Each row is a point on a tangle of strands that fork, close into loops and nearly touch. The rows are in no order.
(in the rows, 128 means zero)
Points whose rows are less than 98.8 apart are linked; no others are. Some points are linked to none.
j_167: [148 164 158 116 152 133 103 156 148 141  99  93 125 139 131 174 116 152
 137 154 109 140 143 131 146 101 148]
j_157: [129 125 118 146 140  66 133 197 105 166 168 106 125 132  78 156 116 137
 121 114 106 172 150 178 134 102 114]
j_602: [125 102 120 129 130  99 114 160  61 127 173 122  96 130  65  90 133 126
 118 105  86 139 149 123 101 138 125]
j_142: [169 165 137 117 198 102 156 179 170 103 161 143 107 189 137 100 108 140
 127 169  76 141 174 122 127 151  93]
j_582: [165 168 119 115 173  85 113 202 112 127 161 141  98 170 132 153  67 117
 101 161  71 188 153 112  99 141 128]
j_177: [108 124 112 133 128  61 107 183 102 162 172  90 121 105  90 147 140 156
 113 101 114 151 141 189 129  91 109]
j_276: [147 138 131 106 144  83 123 140  78 128 144 184  96 125 140 128 101 105
 111 133  43 174 125  78  74 123 152]
j_563: [140 202 138 109 152 120 177 115 118 113  82 216 150 134 170  94 145 108
 127 174  77 122 148  79 120 155 123]
j_637: [124 147 120 145 107 152  94 133 155 147 123  71 166 101 139 161 135 153
 113  97 191 125 112 160 174  95 145]
j_403: [139 157 129 125 147 133 221  82  88 140 125 195 165 160  92 117 111  76
 121 124 112 122 127  95 117 145 137]
j_735: [165 153 148  71 162  89  96 176 110 107 123 208  92 139 181 127  94 131
 100 182  49 156 149  51  85 149 147]
j_594: [143 141 125 156 124 125 165 148 133 159 130 108 175 176 106 160  88  92
 122  97 155 155 124 167 165 116 129]
j_671: [138 105 144 142 102 118 156 164 140 171 182  94 136 126 123 120 130 162
 117 135 171 112 155 144 157 122  61]
j_705: [137 145 144 118 141 140 126 119  69 117 137 157 116 126 101  93 137 119
 105 125  59 116 147  60  94 145 156]
j_361: [161 103 155 171 154 143 185 119 164 145 111 126 154 204 118 145  91  82
 122 122 174 107 146 156 148 137 109]
j_511: [169 173 139  98 203  89 142 210 177 101 168 154  93 166 149 111  88 143
 128 175  76 156 173 117 120 146  94]
j_659: [161 147 125 130 150 101 191 146 115 129 134 216 111 151 137  96 112 119
 143 159  81 157 139  98 125 148 104]
j_306: [169 188 143 137 176 136 162 147 130 122  96 159 136 196 125 135  87  87
 117 172  99 145 166 111 126 153 134]
j_451: [137 108 176  76 151  82 117 166 174 127 152 130  85 111 162 117 150 193
 157 145  84 116 134 139 133 101  80]
j_597: [157 148 158 127 161 132 152 136  77 128 142 178 124 151  96 106 107 114
 106 161  83 120 161  58 104 143 148]
j_237: [150 165 158 105 152 127 127 121  93 136  91 194 117  97 133 142 118 120
 114 178  64 119 135  50  82 129 181]
j_533: [141 157 133 140 145 135 122 116 104 139  97 140 133 135 117 161 109 109
 140 137  92 161 122 111 120 122 172]
j_794: [110 146 108 138 131 100  54 157  87 139 141  93 145 112  97 150 124 147
 121 101 105 154 107 166 130  97 173]
j_924: [138 148 130 115 144 126 112 108  84  95 138 134 121 142 124 108 136 109
 114 111  56 140 139  94  99 132 148]
j_323: [166  95 150 171 122 155 144  97 198 123 100 140 150 125 176 121 145 132
 145 160 139 101 148 136 134 141 110]
j_127: [123 103 154 115 136 131 106 120 190 124 126  92  95  97 162 146 155 180
 148 136 119 108 135 150 123 110 104]
j_45: [158 178 159 122 168 122 167 187 186 145 123 137 133 165 136 145  88 147
 139 180 122 145 167 149 163 126  85]
j_304: [113 127  90 124 102  93 139 144  83 135 160  99 155 136 129 123 138 124
 128  87 123 162 106 175 152 106 100]
j_504: [123  93  97 165 108 156 115  97 184 122 141  72 146 107 129 165 132 122
 127  89 178 129 110 179 126 115 134]
j_100: [100 116 146 108 122 139 100  90 132 111  78 161  75  81 136 103 167 151
 150 153 115  85 112  90 105 140 152]
j_633: [154 126 159  68 163  66 111 190 142 108 134 165  82 131 164 102 123 163
 141 169  46 143 129 103 116 120 115]
j_15: [124 151 124 125  97 126 131 140 153 157 130  90 160 110 174 163 132 150
 120 112 166 145 105 161 184  82 114]
j_250: [ 83 113  67 138  81 171  78 102 153 115  97 113 115  82 132 131 144 135
 131 106 227 128  71 136 133 123 169]
j_8: [ 63 110 104 135  93 191 114  72 115 113 121 133 115  88  93 101 136 131
 120 121 171  88 117  89 108 165 141]
j_27: [135 116 110 154 118 102 162 139 160 161 167  96 155 130 145 162 123 128
 129 101 147 161 134 180 150  94  75]
j_393: [139  63 111 169  94 174 128 110 149 138 165  71 164 139 124 120 101  96
 102 102 213  76 132 161 115 147 112]
j_461: [ 93 113 121 143 106 179 121  75 106 105 137 132 119 116  91  95 148 125
 122 120 140  85 130  96 115 165 118]
j_491: [122 135 103 133 137 104 112 124  79  99 164 109 161 161  90 136 126  95
 118  76  86 162 118 156 111 122 149]
j_254: [120 122 144  98 113 109 103 128  64 146 121 170  83  89 118 117 125 142
 139 141  74 133 102  84 103 117 167]
j_999: [128 165 109  86 138  57 100 201  88 151 153 119 114 138 153 137 104 135
 122 133  78 182 116 152 132  87 120]
j_934: [ 83 110 123  89 107  81  89 140 136 141 140  91  77  84 163 129 158 160
 135 110 135 111  80 165 139  84 101]
j_93: [158 124 147 157 156 129 192 150 165 145 130 133 140 207 132 129  89 101
 125 141 159 122 157 154 155 144  83]
j_256: [154 177 141 140 148 145 168 123 146 127  73 140 161 175 141 145 106  91
 134 153 119 137 158 113 152 142 141]
j_555: [117 140 120 156 116 139  98 143 118 147 141  74 176 121  96 153 116 140
 107  90 172 132 115 168 172 107 132]
j_647: [102  94 127 145 129 155 143  68  79 111 145 129 153 145  33 135 114  85
 119  79 169  94 118 136  97 156 144]
j_467: [159 134 160 164 170 133 204 116 116 138 128 207 135 181 100  81 119 115
 122 164 117 101 157  93 136 162 108]
j_757: [115 105  93 154  93 200 123  81 174  85  76 120 137  88 171 122 168 118
 125 132 208  88 130 102  98 156 165]
j_524: [135 115 128 121 112  94 148 183  89 147 163 127 107 135 112 103 133 162
 135 137 117 140 149 127 153 123  88]
j_837: [117  99 126 157 115 174 152  48 151 128  92 176 122  84 114 120 155 114
 145 121 141  87 124 103  97 156 150]
j_216: [154 112 149 148 151 122 168 147 163 121 167 127 131 180 138  89 138 152
 115 152 136  96 168 122 151 147  57]
j_892: [158 140 159 136 160 131 148 129 163 101 137 127 132 179 146  92 150 144
 122 154  95 109 172 113 143 156  77]
j_517: [124 133 125 146 102 174 142  92 146 130  58 133 154  98 162 147 161 118
 139 133 176 121 120 103 148 134 166]
j_977: [137 185 116 117 128 113 140 146 139 146 112 115 157 151 161 158 112 121
 133 134 111 172 120 156 164 107 116]
j_522: [110 113 112 127  92 148  99 106 158 132 102  98 106  88 165 143 150 154
 144 123 168 121  90 148 139 105 128]
j_466: [132  88 157 151 111 165 120 121 148 140 110 129 113 107 104 120 138 165
 140 153 147  98 145 112 147 151 116]
j_558: [108 138 130  96  98 100  84 153  77 150 122 120 103 110 134 120 134 153
 146 133 115 138  90 130 149  99 131]
j_445: [ 80 126 125 102 121  93  86 140 134 143 174  73 103  85 148 136 158 172
 116  98 141 122 112 175 133  75  90]
j_385: [156 158 112 106 155  70 110 205  81 123 170 154  94 151 145 130  78 118
 102 149  68 194 147 100 107 132 127]
j_828: [124 111 124 127 122  83 153 146 161 161 172 104 117 107 153 156 142 149
 135 109 122 155 142 179 138  79  65]
j_60: [137 132 146 143 135 153 106 123 165 134  87  88 126 116 131 173 138 148
 150 131 137 137 126 143 148 107 165]
j_743: [150 122 168 130 147 110 135 110 148 120  98 189 106 120 146  99 159 155
 165 174  74 124 137 108 124 138 118]
j_194: [121 117  87 148 113 155 107  86 158 104 116  94 158 111 113 159 148 108
 139  71 184 144  97 180 135 121 163]
j_72: [109  73 151 144 109 158 103 128 150 128 129 118  84 101 107 105 132 176
 145 150 143  94 139 119 132 152 100]
j_991: [112 112 128 132 117 125  86 138  68 122 158 116 112 115  64 119 129 125
 125 109  92 135 137 122  97 136 148]
j_259: [142 151 105 123 146 104 122 124  78  98 151 138 135 162 114 130 118  79
 113  87  57 173 132 118  94 131 151]
j_313: [139 158 144 107 169  86 148 182 144 140 185 102 109 144 132 135 125 156
 116 137  93 151 164 147 140 107  80]
j_370: [148 168 139 102 141 108 125 164 107 127 121 140 116 154 149 127 113 139
 128 162  79 154 141 105 137 126 123]
j_698: [ 96 146 123  79 112 133  68 115 113  92 103  93  83 113 164 100 170 144
 131 109 116  99  86 116 127 109 150]
j_285: [138  99 163 158 129 145 141 118 118 148 114 148 105 126  77 137 125 138
 149 148 123 119 143 113 131 143 139]
j_115: [ 59 119 109 129 110 130  53 135 116 121 144  83 100  93  88 126 138 155
 130 101 139 129 103 159 112 123 143]
j_303: [132 148 145 134 115 157 152 104 142 131  51 147 162 108 168 134 156 120
 141 156 146 116 135 101 159 143 149]
j_604: [129 102 130 161 155 124 125 112 130 121 157  67 154 166  82 163 128 103
 124  74 139 132 131 187 112 116 125]
j_211: [106 128  75 136 116 146  90  78 125  82 126  92 156 113 109 151 149 112
 139  67 147 147  85 161 120 121 180]
j_404: [130 157 158  94 138 117 109 162 148 150 130  89 127 118 147 155 127 183
 136 149 119 135 132 140 158  90 113]
j_247: [127 162 149  84 120 123 110 135  99 146  63 147 111 110 164 143 133 140
 148 172 106 142 100 100 143 105 176]
j_927: [111 151 109 144 119 134  68 135  85 139 117 114 143 111  94 149 121 137
 131 116 126 146  99 143 137 109 191]
j_799: [122 107 139 137 122 133 122 106 129 110 130 134 102 129 123  88 162 140
 143 119  82 111 139 110 113 141 108]
j_869: [112 146 116 113 130 148  92  87  94  90 121 108 122 128 114 118 148 112
 125  93  75 129 122 109 103 128 161]
j_717: [119 134 136 105 138 126 129  68 101 106 103 171  98  89 130 105 154 103
 132 117  52 114 113  79  74 125 170]
j_662: [104  91 110 162 135 128 100  95 118 105 150  82 150 138  55 152 124 103
 133  72 151 123 119 184 105 141 151]
j_201: [150 122 139 148 127 162 124 109 209 139 137  68 145 112 172 165 136 145
 106 120 179 101 146 147 145  98 113]
j_356: [ 88 116 122 111 104 117  80 127  69 129 132 138  88  88  84 113 132 129
 131 111  92 131 107 106  99 127 156]
j_626: [165 158 147 134 183 110 169 157 141 103 153 148 114 202 130  87 121 128
 124 157  88 129 176 107 135 166  91]
j_830: [110 137 102  94  99 105 141 111  74 129 109 155 125 120 154 111 145 109
 149 111  95 149  97 121 127 110 133]
j_314: [ 91 118 105 137 134  74  89 155 107 140 187  77 126 107  84 142 155 151
 114  76 116 132 144 188 119  99 102]
j_878: [141 125 128 155 133 110 168 146 155 162 143 100 146 153 123 165 112 118
 127 107 144 153 133 179 157 109 106]
j_90: [105  84  81 156  94 156  92 106 176 122 169  60 141  86 142 140 130 127
 104  93 201 115 117 175 115 116 121]
j_531: [151 120 165 103 123 126 146 153 186 140 125 129 137 124 181 131 139 182
 136 177 145 104 145 127 175 115  68]
j_940: [163 184 123 127 169 119 161 155 100 134 129 169 129 189 112 136  67  85
 105 162 100 167 158 102 118 153 138]
j_930: [145 119 170 152 133 145 151  88 141 131  88 198 125 108 126 107 159 140
 154 172 105 103 138  94 119 147 138]
j_570: [110 100 100 132  91 126 125 123  85 136 149 113 132 117 116 115 137 129
 135  99 141 141 108 148 136 129 105]
j_616: [158  75 115 154  95 151 138 118 177 150 165  97 146 101 179 119 129 131
 118 138 176  97 133 146 134 128  81]
j_734: [139 107 127 137  71 166 132 133 167 153  94 103 153  90 188 141 136 146
 120 138 208 108 115 128 169 121 131]
j_153: [129  92 110 167  92 185 134  83 179 119  69 130 142  79 152 142 153 113
 129 131 214 103 118 115 121 145 171]
j_846: [122 152 144  69 130 107  80 128  76 104 101 129  93 124 173 100 144 120
 117 127  66 120 107  81 114 110 160]
j_895: [119 163 122 116 146  92  58 177  82 127 173  78 133 128 106 140 126 147
  92 101  77 152 130 150 118  98 140]
j_372: [131 118 128 121 126  93 131 182  63 144 170 130  95 138  93 103 131 153
 119 130 100 155 150 115 131 131 109]
j_973: [125 148 124 120 113 134 201  80  94 148 114 198 149 115 123 115 138  98
 138 130 104 124 110  92 123 134 130]
j_114: [128 111 154 161 139 167 170  62 149 138  88 187 134 102 110 124 146 120
 144 146 123  85 140  94 111 146 143]
j_642: [117 155  89 108 119  66 123 169  75 143 145 117 134 135 146 128 129 120
 128 100  91 180 104 161 141  95 117]
j_324: [ 95 152  98 134 120 155  60 121 128 116 104  72 148 101 126 146 146 165
 118 100 176 121  87 156 159  94 171]
j_790: [115 164 128 104 111 131 113 115  91 146  59 148 131 106 155 147 143 126
 150 147 129 143  93 110 151 100 188]
j_660: [155  52 104 170  90 192 131  98 174 130 141  96 167 119 137 109  98  71
 105 123 228  67 122 143 100 153 148]
j_777: [137 200 110 100 137 106 150 184 141 147 135 122 141 157 161 140  92 129
 130 149 112 179 127 157 166 107  95]
j_360: [118 128 131 125 141 148 146  55 110 105 114 170 114  89  98 107 155 109
 134 111  68  97 122  83  78 137 161]
j_983: [145 117 120 149 104 126 201 115 123 149 127 179 154 152 141 113 126 107
 147 132 133 148 128 121 155 149  90]
j_270: [123 143 113 137 125 145 141  85  87 135 108 141 184 128  78 162 119  85
 136  91 142 151  98 139 134 125 182]
j_539: [ 93 128  93 114 114 102  87 113 121 118 128  95 119 100 147 141 153 129
 142  82 129 153  67 176 127  90 142]
j_31: [139  97 133 139 107 101 163 172 113 161 163 117 124 133 119 109 132 164
 128 129 145 137 150 140 165 125  65]
j_260: [143 195  94 110 150  82 159 208 128 147 161 132 121 158 144 137  76 129
 122 152 114 189 147 156 147 120  83]
j_182: [134 172 139  52 151  55  80 208 104 140 150 116  92 131 166 144 109 156
 110 147  83 151 108 129 133  79 128]
j_192: [146  93 160 175 116 162 176  89 128 143 117 169 154 143 115  95 129 119
 111 151 167  76 152  99 144 163 109]
j_925: [125 131 131  91 108  97 139 142 150 142 126 114 113 113 201 124 152 160
 152 139 127 126  98 146 158  96  79]
j_218: [118 112 128 135 137 138 174  66  79 125 150 157 140 128  41 135 122  85
 124  92 112 106 123 116  87 146 148]
j_359: [ 70 106 106 141 121 101  63 143 118 122 164  74 106  91  84 135 148 148
 121  80 116 131 119 183 100 117 127]
j_676: [112 102  80 137  88 201 128  61 139  83 124 113 188 107 113 140 131  74
  99  88 242  98 104 127 116 165 171]
j_455: [165 186 156  99 164 127 158 188 185 126  96 174 143 166 163 116  96 144
 151 201 119 138 168 123 171 153  98]
j_990: [115 140 107 129 103 165 135  80  96 110 120 115 167 142 130 125 148 102
 120  93 139 122 119 107 141 138 139]
j_868: [148 138 149 139 149 136 183 135  83 135 141 164 131 181  92  93 113 112
 117 145 116 112 156  85 132 150 115]
j_834: [ 90 152 119 117 138 100  64 138 141 139 156  65 120  85 131 153 147 181
 115  94 141 130 114 181 141  69 131]
j_106: [161 109 181 137 161 121 152 168 151 141 131 132 114 162  98 128 116 161
 145 173 112 123 166 123 144 139 100]
j_782: [104  59 101 159  81 182 109  90 173 110 148  93 126  97 142 114 123 123
 120 136 201  87 126 126  98 162 117]
j_121: [145 173 120 121 150 131 190 108  79 137 137 189 158 150  88 139  96  76
 110 128  89 147 132  91 100 132 161]
j_133: [148 161  88 134 152  74 143 187  69 137 170 144 139 176  97 140  81  83
 106 122  96 192 146 148 114 131 135]
j_38: [142  69 117 162 115 168 157  61 155 110 116 111 172 135 100 156 117  67
 133  85 201 113 115 159 115 147 155]
j_386: [119 134 122 128 129 155 110  88 150  90 101  81 133 130 160 128 167 134
 128 113 112 112 131 131 132 126 141]
j_185: [104 108 131 108 125  92  78 135 132 111 140  86  69 103 141 117 149 142
 141  92  69 129 114 147 105 100 129]
j_431: [ 52  85 106 126  94 125  70 124 130 123 132 104  69  76 111 113 142 148
 148 111 149 124  93 154 104 132 132]
j_609: [168 145 139  90 184  63 131 205 149 113 153 167  68 141 165 109  97 136
 134 166  43 177 157 112 100 137 114]
j_714: [142 183 108 121 167  92 186 208 134 136 166 145 110 175 131 107  83 124
 124 155 130 166 160 137 155 148  77]
j_581: [157  98 165 129 120 143 140 148 169 155 163  99 139 130 146 134 127 177
 119 159 164  88 163 126 160 121  69]
j_366: [128 157 123 140 130 135 111 106  93 145 104 131 157 126  98 166 113 107
 138 118 116 166 110 127 136 106 191]
j_296: [162 131 175 114 162 115 141 186 172 157 140 124 122 150 111 154  99 171
 141 172 126 139 161 138 168 122  98]
j_541: [ 92 125  86 132  97 190 129  58 112  96 108 127 183 100  99 137 148  92
 107  79 221 107 102 114 133 160 174]
j_477: [134 120 178  71 140 115  78 153 129 119 102 135  82 107 137 116 134 176
 149 168  85 108 129  94 125 120 139]
j_155: [143 113 145 159 134 157 178  91 131 138  98 139 166 166 110 140 114  81
 133 115 161 119 137 134 144 140 138]
j_936: [135 131 155 103 131 114 140 126 144 117  98 174 116 130 177 100 161 154
 159 171  86 122 126 106 143 132 109]
j_784: [ 91 132  86 121 117 113  78 102 112  98 125  93 134 101 117 142 151 122
 139  63 127 146  78 176 112 103 167]
j_39: [152  84 131 181 110 186 165  69 177 131  82 145 168 111 150 139 141  87
 133 133 193  84 138 116 118 153 159]
j_561: [ 97 106 104 150 106 192 166  47 152 112  93 172 141  62 108 129 153 102
 135 116 179  94 112 101  89 153 174]
j_514: [125 144 119 114 100 123 174 100  88 152  94 185 140 108 145 125 135 110
 157 131 108 142  97 105 140 126 129]
j_793: [151 151 149 118 143 135 147 105  96 147  92 182 118 113 121 146 116 113
 130 157  74 141 128  79  97 125 174]
j_30: [111 120 127 151 123 116 116 132 150 153 199  65 147 109 115 154 133 156
  89  88 174 117 152 179 139  91  87]
j_220: [ 96  86  50 151  76 174  79 123 178 117 157  79 151  78 139 137 113 111
  99  98 241 120  93 160 107 126 146]
j_352: [165 173 131 117 169 102 164 156 125 128 130 231 104 144 142 107  92 119
 139 189  62 158 149  84 108 158 129]
j_374: [135 133 116 137 137 137 143  91 157 102 105 106 147 149 176 130 159 119
 140 113 101 129 129 136 137 121 111]
j_696: [158 160 126 149 168 108 205 180 148 146 139 157 121 198 123 113  75 100
 135 152 148 153 163 143 150 151  84]
j_414: [168  89 143 173 134 158 169 112 187 151 128  91 171 175 150 150 104  98
 111 115 185 101 144 164 141 120 111]
j_330: [112 121 132  86 133  72  59 163  97 112 141  96  74 103 141 105 145 130
 121  94  62 137 107 137 100  94 136]
j_222: [113 100 142 161 119 156 122 105 102 148 114 126 117 121  56 141 117 117
 143 121 145 118 128 118 114 141 159]
j_279: [ 96  96 118 133 127 180 160  30 110 103 131 139 154 116  57 140 123  77
 116  84 184  87 108 127  84 167 161]
j_496: [141 117 119 147 134 103 172 120  94 139 137 149 137 155  92 132 116  95
 147 106 108 163 126 141 124 128 126]
j_838: [131  64  77 150  74 188 125  77 161 101 150 104 175 107 132 119 107  70
 110 102 238  96 110 141 102 167 154]
j_33: [145 111 170  81 166  80 128 184 153 122 149 146  88 125 143 105 142 180
 149 154  66 138 146 120 127 115  93]
j_80: [143 115 169 101 143 119  87 160 107 114 131 142  84 118 112 113 137 165
 144 163  73 122 148  88 112 132 137]
j_766: [164 108 138 166 124 166 146 116 200 145 140  74 174 138 161 160 106 119
  94 114 198 100 144 160 143 109 115]
j_200: [ 68  78 101 143  94 149 102  82 139 115 117 138  80  73 119 119 144 131
 160 113 142 124 103 133  92 141 140]
j_197: [137 117 134 144 142 133 165 141 105 127 164  95 144 203  96 113 122 116
 101 106 153 107 156 140 142 128  84]
j_284: [ 80 131 132 105 111 164 101  81 103 120  89 151  85  72 128 109 158 141
 145 139 127  94 102  82 102 141 163]
j_720: [153 165 118 138 156 105 159 172  94 144 149 133 135 190  98 146  68  85
 112 130 102 177 144 132 125 136 130]
j_510: [110 135 130 153 131 120 114 151 123 154 181  65 162 147  80 146 117 148
  95  91 174 114 137 174 153  98 105]
j_2: [151 170 163  69 137 100 123 163 102 136  78 199 114 124 172 127 116 139
 138 207  85 129 133  72 124 131 154]
j_954: [153 106 148 171 125 176 179  78 165 133  85 150 169 144 134 145 129  80
 128 116 175 112 137 119 140 149 147]
j_907: [ 54 128 105 112  91 180 107  70 105 111  95 147  99  68 110 101 152 131
 129 126 160  98 101  80 100 147 157]
j_678: [162 156 150  89 171  90 142 167 138 101 122 227 107 135 160  79 130 147
 140 204  59 142 142  88 114 158 117]
j_709: [101 145 116 106 115 141  81 102 109  96 108  88 111 115 138 117 158 139
 123  99 102 123 110 122 122 122 148]
j_277: [142 115 146 168 133 162 122 117 160 140 105  82 142 139  98 166 123 123
 137 119 159 124 133 145 142 122 157]
j_85: [ 87 105 126 168 108 178  99 107 110 137 128 103 135 123  47 132 109 122
 117 105 185 109 125 133 133 153 156]
j_538: [139 158  96 123 136  70 119 196  48 129 178 148 125 155 115 120 104 108
  91 121  80 187 136 111 113 131 135]
j_622: [107 127 133  79 102  93 107 140 138 132 124  96  85 105 199 128 162 159
 138 124 142 104  78 147 150  79  99]
j_964: [113  80 116 158 109 162 118  75 166 118 107 135  98  91 127 121 154 126
 161 123 145 106 116 126 103 148 132]
j_214: [106 157 137  69 119 108  80 103 101 103  79 119  81 113 184 105 175 123
 134 124 100  93  75 100 121 109 155]
j_989: [125 160 157  61 152  84 100 196 130 146 152 106 103 120 150 154 119 186
 124 164  98 142 133 132 147  88 116]
j_273: [140 138 128 153 125 143 168 118 109 140 120 128 188 190 102 149  99  74
 118  88 165 140 125 151 159 132 137]
j_553: [117 159  98  98 108  85 136 136  67 123 137 149 117 141 150 113 132 108
 138 107  82 169  98 128 128 111 129]
j_233: [166  90 130 159 116 136 173 121 142 130 157 125 160 171 149  91 129 122
 115 137 158 106 154 126 145 152  62]
j_921: [138 162 123 129 113 129 143 132 160 148  93 110 155 134 183 166 121 126
 144 127 136 163 108 157 168  97 118]
j_815: [ 87 108  95 167 132 123  76 114  99 113 148 100 142 118  44 150 117 119
 135  74 145 135 112 179 105 134 176]
j_884: [160 109 167 153 153 117 137 158 119 150 138 135 102 156  81 134 107 138
 147 158  99 133 163 114 128 140 124]
j_583: [124  97 153 153 132 124 116 140 142 145 155  78 107 127  92 147 128 151
 136 121 139 120 149 162 127 118 104]
j_132: [111  81 100 158  81 157 131 104 109 134 150 114 148 121 109 110 129 117
 128 101 177 116 114 134 134 150 102]
j_756: [162 147 165  51 172  84 107 191 151  96 121 187  95 149 187  79 134 160
 137 186  59 128 133  90 117 139 109]
j_358: [110  98 160  97 135 116  87 128 177 118 116 100  66  90 164 126 163 178
 155 140 113  98 112 138 122 108 121]
j_102: [135 149 130 108 149  86  70 185  83 112 167  92 110 139 120 125 117 136
  91 109  58 161 150 115 104 113 143]
j_768: [135 126 130 106 119  81 154 148 163 147 149 118 107 118 186 127 142 160
 143 125 117 139 128 159 148  92  62]
j_694: [117 100 160 104 127 135  81 114 153 113  93 132  68  91 141 107 158 166
 164 156 107 101 120 111 116 134 141]
j_485: [143 163 151 128 121 152 163 129 133 135  69 166 162 140 157 125 128 125
 141 171 136 122 154  94 166 146 124]
j_860: [131 105 150 130 134 147 113 110 208 130 142  69 116  95 162 160 150 176
 129 132 148 109 143 145 137 107 109]
j_17: [154 173 162  77 159 107 144 174 174 116  78 188 132 146 180 110 122 155
 159 205 101 134 150 112 154 148  97]
j_736: [158 134 156 120 109 127 152 135 178 129  87 158 161 129 215 109 150 157
 140 185 145 108 143 119 177 139  85]
j_962: [138  85 153 163  98 178 147 102 147 142 113 128 144 125 112 111 130 127
 125 141 175  81 142 105 140 154 116]
j_226: [124  91 112 153 100 151 132 110 124 127 162  78 176 150 104 130 124 110
 109  84 197 106 125 164 133 135 109]
j_162: [143 164 165  60 129 107 115 163 120 137  57 167 116 129 177 135 129 154
 155 205 101 127 125  91 141 117 150]
j_985: [159 155 161  86 154 114 108 160 102 132 104 197 109 125 151 139 101 143
 124 200  65 143 146  59 104 139 165]
j_469: [130 134 113 144 153 107 128 124 116 119 164  83 166 180  90 157 118 102
 120  80 116 147 130 181 126 120 127]
j_417: [126 142 134  83 137  83  65 165  84 110 136 117  93 126 158 113 128 131
  99 114  47 155 108 104 103  95 156]
j_116: [154 102 118 160 106 127 196 123 141 139 143 157 168 165 155  97 118 107
 129 132 150 126 132 131 154 148  69]
j_548: [ 88 142  83 125  94 191 115  68 116 108  83 136 161  88  99 141 147 108
 120  90 204 124  91 117 130 140 194]
j_840: [ 80 126  84 132  98 177  89  91 138  98  86 123 118  80 114 143 152 136
 133 104 201 131  86 122 122 133 185]
j_669: [152 135 137 146 153 130 170 156  91 128 159 122 139 206  99  98 113 117
 105 129 137 118 157 112 142 144  93]
j_213: [143 155 152 104 126 111 150 123 159 108  64 168 144 127 221  99 168 141
 154 178 122 110 132 113 161 139  98]
j_567: [131  86 132 157 126 137 151 128 105 138 158  85 165 194  95 127 113 100
  96  88 185  97 141 164 137 131  89]
j_788: [ 94  93  69 152  81 191  85 111 178 105 123  99 147  81 131 137 122 118
 106 104 252 120  93 141 121 144 170]
j_387: [140 151 117 134 128 133 164  94 154 103  99 143 160 151 187 121 149 105
 144 135 107 131 137 124 144 137 100]
j_87: [160 126 168 175 152 142 198 100 138 146 102 205 156 168 118  97 130 107
 128 166 139  91 155 103 143 160 109]
j_905: [127 118 139 139 136 147 171  65 101 130 137 162 135 117  65 127 137  97
 130 109  86 112 128  99  87 143 153]
j_549: [ 92  82 106 164 102 187 148  49 156 112 118 144 138  95  77 135 124  89
 125 103 204  89 116 118  88 170 160]
j_275: [171 162 122  79 184  75 114 206 136 106 147 198  78 150 181 106  78 137
 113 190  61 172 151  84  91 158 130]
j_112: [ 55 102 105 164 100 172  79 116 128 125 141  93 119 100  62 132 116 132
 123 109 199 113 111 142 119 157 143]
j_342: [107  99  93 154  94 105 118 135 139 157 194  75 160  96 124 152 138 145
 106  74 178 123 120 201 133  96  85]
j_528: [ 35  98  77 154 108 168  51 111 163  99 143  87 110  95 100 131 120 144
 119 111 203 129 101 147 104 149 151]

A fork is a point with three links, a tip a point with one. Leave the first point through the second and follow the links. Name the first fork or tip that comes.
j_259 / j_491 | j_815
j_17 / j_455 | j_285
j_696 / j_714 | j_637
j_602 / j_372 | j_837
j_541 / j_676 | j_226

How many points has the smallest loop of links through each point below? Write none if it is on no loop.
j_973 | none
j_372 | none
j_30 | none
